Each scene shows the same named points in several views. A view is turned or mirrored, and shifted as a whole, has a little noise and may leave points out.
In the rows, 128 means zero.

Scene 1
View 1
<4>: [131 194 130  68  88 178  88 128 126  56 118  61 136 106 158]
<137>: [148 132 129 122 132 128 133 103 122 122 103 124 136 121 144]
<159>: [ 81 217 146  72  26 171  82 123 109  55 171  82 138  92 168]
<57>: [142 145 136 109 116 149 130 112  88 141 115 113 137 111 171]
<198>: [138 122 117 124 139 104 144  98 146 102 109 134 146 128 120]
<229>: [124 153 125  75 113 148 136 110 135  78 128  94 162 120 142]
<142>: [147 164 138 132 103 139 105 115 116 111  99 114 115 109 154]
<133>: [109 153 135 120  88 111 128  95 126 103 144 143 146 115 142]
<144>: [105 137 121  91 117 107 146  97 159  62 143 125 174 130 109]
<174>: [ 96 166 132  82  85 130 123 105 136  71 151 108 158 111 137]
<191>: [179 129 125 125 159 145 136 117 115 137  73 115 121 122 153]
<68>: [ 91 131 128  68 104 120 161  94 139  84 169 119 190 130 121]
<188>: [137 183 136  92  82 175  99 124 102 102 117  88 126 102 176]
<13>: [123 157 119 117 111 117 112 104 162  49 119 117 141 122 116]
View 2
<159>: [ 91 163 128  96 178 138  62  91 193 138 138  78  84 108  85]
<229>: [131 107 125 164 108 127 122 118 170 129 130  97 123 103  85]
<191>: [164  76 121 189 135 104 134 132 139 102 116 124 153  99  93]
<13>: [117 128 156 182  76 142  91 109 200 147 131  92 113 110  88]
<4>: [ 94 123 105 135 164 127  69 105 190 129 151  71  95 111  78]
<133>: [158 160 181 133  99 153 139  95 157 126  90 120 141  96  93]
<174>: [114 148 151 124 105 154 103  91 193 147 125  78 108 108  84]
<198>: [147 110 156 179  64 143 137 113 168 132 108 111 142 105  91]
<57>: [152 118 143 139 155 130 133 114 139 108 107 117 140 100  92]
<137>: [154 105 146 173 112 127 131 120 154 115 109 118 140 100  92]
<188>: [120 129 129 127 190 122  78 106 167 121 124 101 106 104  86]
<142>: [142 117 157 170 156 116  85 109 160 123 114 119 128 103 107]
View 3
<144>: [131 170 156 143 148 101 147 161  94 174  84 118 177  40 172]
<4>: [ 67 108 104 102  99 135 130 147  83 138 104 108 184 115 155]
<68>: [133 160 134 152 145 134 147 175 102 181  61 117 171  35 172]
<142>: [105 115 111 123 175 110 115 130  77 168 122 135 169 125 129]
<188>: [ 81  93  92 114 135 146 120 151  85 160  99 125 171 136 138]
<159>: [ 42  89 104 136 108 165 130 151  91 154  71  94 174 107 164]
<174>: [ 91 128 135 145 138 133 133 157 101 166  77 110 174  66 165]
<133>: [137 134 127 170 208 132 122 152  99 201  72 142 154  76 141]
<57>: [135 122  81 122 175 144 117 163  93 184 103 159 164 122 128]
<198>: [159 167 133 129 183  85 132 149  85 176 114 149 169  72 146]
<13>: [104 163 159 108 122  76 138 131  75 140 119 103 189  65 159]
View 4
<159>: [155 144  52  77 137 111 113 110 151 184 133 104 159 118 163]
<191>: [147 137 177 154 127 202  97 135 182  85 145 170 135 131 141]
<133>: [160 153 150 130  95 118 145 150 151 161 169 196 118 159 167]
<68>: [156 184 108 150  71  95 140 121 133 154 121 178 126 134 178]
<229>: [148 162 106 144  98 129 114 113 152 137 117 152 137 124 164]
<188>: [158 126  99 101 152 157  92 121 169 152 149 119 156 124 156]
<13>: [131 171 141 101  77 118 151 121 161 118 105 150 129 110 127]
<137>: [149 135 162 120 127 162 123 146 166 134 163 168 134 140 146]
<142>: [145 132 148  96 133 163 118 136 175 128 151 143 139 127 135]
<57>: [159 129 132 143 128 168 105 139 161 140 167 166 137 144 167]
<4>: [147 145  69  93 131 142 104  97 171 148 110 102 160 103 147]
<144>: [140 188 134 134  55 103 153 121 143 132 107 177 116 121 153]
<174>: [156 166  98 106  91 105 137 119 145 162 126 149 134 122 158]

Which points are out of place in each view (at most two, in the order of its rows)? Write - if all are in place.
view 1 -> <159>, <133>
view 2 -> <229>
view 3 -> <13>
view 4 -> <137>
